Each scene shows the same named points in several views. A view is turned or mirrored, shifted and resized as a whole, has a little noise and may leave points out.
In the rows, zero is written as 128.

Scene 1
View 1
Kub: [147 188 146 145 105 122 145 146  71 109 158 141 125 199 185 115  93 153
  94  53 145 168 100 134 111 111 203 144 100 118 111 124]
Namom: [116 130 131 101  89 139 150 153  97 124 100 167 116 191 153 110  99 103
 135 129 118 145 164 108 117 102 164 114 117 143 151 147]
dap: [119 152 120 131 109 128 152 142  84 129 121 149 136 205 157 112  96 123
 130  88 140 151 116 136 104  86 165 126 103 125 126 138]
Tanuf: [ 87 131 105 113  97 136 164 142  98 142  89 159 128 206 130 110  98 100
 155 123 130 152 140 128  96  75 135 114 110 129 159 155]
fus: [122 185 141 142  96 114 137 150  72 125 143 131 112 205 170 118  92 138
  99  57 135 167 104 121 105 107 184 139 115 113 144 149]
zug: [115 144 113 135 114 131 156 134  88 127 122 157 144 210 156 112  97 130
 136  93 148 154 112 146 103  74 156 126  96 126 123 134]
Zov: [121 171 131 145  99 120 145 148  79 129 138 136 121 211 165 115  93 138
 115  68 140 165 106 132  99  98 172 136 115 109 138 148]
Nidof: [166 196 162 145  94 117 135 150  68  94 167 139 107 190 198 110  96 155
  78  47 134 169 108 119 124 128 226 150 107 121 116 123]
kani: [208 103 162  89 115 161 175 133 103  59 131 207 143 147 204  94 113 118
 117 142 122 130 175 121 162 121 223 120  94 176  67  72]
dize: [139 162 141 126  97 126 146 147  83 111 138 156 114 195 170 114  95 130
 111  87 132 156 132 117 114 116 191 132 113 128 133 130]
Nop: [128 137 130 108 100 137 152 146 100 116 114 164 126 190 160 105 104 111
 133 116 132 149 149 118 118 100 166 116 110 135 137 135]
lafuz: [188 146 137 152 147 138 175 115  82  79 168 174 179 180 217 104 104 166
 110  68 168 148  88 179 132  88 215 143  69 137  29  72]
View 2
Kub: [124 145 130  92 163 150 156 165 139 124 118 101  98 133 164 125 118 116
 110 119 104 144 154  83  94 149 128 143  97 163 131 128]
Nop: [100 141 125  94 130 145 147 141 140 131 120 109 131 124 134 112 100 113
 150 109 135 167 124 105 115 125 165 143 120 167 121  96]
Zov: [112 146 128  79 147 157 143 155 133 140 122 104 117 141 149 121 110 123
 117 110 113 137 127  96 110 152 131 161 108 167 135 109]
fus: [118 149 128  77 153 157 141 159 132 145 120 104 114 145 154 124 113 124
 107 107 104 128 127  92 111 161 122 159 106 172 141 114]
Namom: [ 98 142 122  87 129 144 148 135 135 141 124 118 137 123 127 111 100 115
 156 108 141 166 116 111 118 124 171 148 118 164 118  91]
zug: [112 140 128  98 139 153 146 149 140 118 102  98 115 129 137 106 107 106
 125 107 122 160 133  98 109 144 148 147 124 175 118 107]
dize: [112 142 128  88 147 148 157 152 135 132 127 111 114 127 150 122 107 117
 135 119 122 156 141  97 106 135 150 145 105 158 126 113]
Tanuf: [ 97 141 122  80 118 153 131 134 130 146 116 107 142 133 116 103  96 112
 141  92 137 151  93 117 131 141 161 165 136 184 128  87]
Nidof: [121 146 129  92 171 148 164 171 134 124 132 110  97 129 172 132 120 122
 119 134 104 148 166  79  89 140 130 137  77 148 129 132]
kani: [110 136 128 137 144 134 181 139 158  80  90  95 108  88 138 104 103  88
 162 135 146 217 175  90  92  99 193 110 114 156  81 116]
lafuz: [136 136 132 131 167 148 163 161 160  65  61  67  73 116 159 100 116  75
 100 118 100 176 172  68  87 149 133 120 116 190 107 144]
View 3
kani: [101 132 178 121 157 134 143 133 153  94 137  91 125 128 152 169  96 142
 149  66 122 148 178 151 111 101 158 100 133 129 134 126]
dap: [138 131 132 125 142 130 137 135 122 103 142 132 113  93 123 133 137 134
 117 110 113 131 129 136 138 140 156 107 143 128 135 114]
Namom: [129 116 127 126 156 134 150 127 134  92 127 139 128 108 136 122 116 143
 127 102 118 129 137 123 127 129 145  97 151 128 135 126]
lafuz: [119 159 186 123 126 124 124 152 125 111 162  82 106  99 124 190 139 126
 124  79 117 151 156 178 137 126 180 129 115 127 138  97]
Zov: [146 141 127 133 122 140 147 124 122 111 142 138  92  85 112 147 149 129
 112 118 126 133 124 135 146 147 165 118 141 144 141 100]
zug: [132 135 144 123 144 128 133 138 124 100 144 123 119  99 126 142 133 134
 118 101 112 135 135 141 136 137 158 107 140 127 135 112]
fus: [145 137 124 133 128 145 154 120 125 110 138 137  93  88 116 142 143 132
 114 120 128 136 123 128 143 144 162 111 143 146 142 103]
Kub: [139 147 144 135 121 141 147 124 126 110 143 122  89  89 113 162 142 130
 119 103 130 141 132 144 144 139 172 118 133 147 143 100]
Nidof: [136 146 145 138 119 148 158 112 135 117 137 121  82  96 119 170 137 129
 124 106 140 143 139 138 138 131 172 120 132 157 148  98]
View 4
Tanuf: [112 169  81  89  57 126 133 106 154 123 147  86 108 160 137 128 129  98
 111 106 111 173 124 159  68 149 172 119 100 140 119 133]
kani: [ 61  92 172 149  84 128 125 114  71 154 161 178  80 247 193 162 167 100
 112 190 194 169 200 125 130 169 134 140  94 102 124 117]
dap: [122 153 111 105  69 121 135  93 175 103 171 115 120 164 132 149 118  96
 129 140 150 157 124 145 121 142 181 133 101 142 137 130]
lafuz: [114  95 160 138  91 139  96  65 166  96 193 202 105 220 139 193 139  47
 149 236 200 171 161 143 224 135 169 161  93 124 135 124]
Namom: [ 96 152 121 111  67 121 147 116 130 125 156 105 110 182 160 136 131 122
 110 114 144 157 142 132  72 159 162 128 107 136 134 125]
dize: [116 151 123 117  76 119 141  94 170 110 178 118 119 176 137 150 124 103
 129 143 156 147 133 133 124 148 177 135 103 143 146 128]
fus: [130 160 135 119  90 115 161  97 200  86 191 107 144 167 123 158 113 115
 146 130 173 125 116 113 133 148 190 142 111 156 167 122]
Zov: [126 162 123 115  81 120 148  95 191  88 180 109 134 163 123 152 112 106
 136 134 158 142 115 122 127 138 191 132 107 157 155 128]
Nop: [101 144 125 114  72 121 140 112 137 127 159 114 112 182 155 145 134 111
 115 128 151 156 141 136  92 153 163 129 104 132 130 126]
Kub: [130 143 148 135  97 115 147  91 184  86 195 135 139 186 128 171 116 100
 148 163 191 131 124 109 165 144 185 153 105 151 163 122]
zug: [113 140 118 115  75 129 124  91 164 111 172 133 110 181 141 152 127  88
 124 155 154 162 137 144 130 146 176 137  98 138 134 130]
Nidof: [121 134 171 150 105 110 163  99 182  85 201 140 140 193 140 173 118 124
 156 156 208 113 135  91 162 152 184 155 110 148 177 116]

Which points are out of place in each view (at most two, in the order of its rows)? Write - if all are in place.
view 1 | zug
view 2 | fus
view 3 | Zov
view 4 | dize
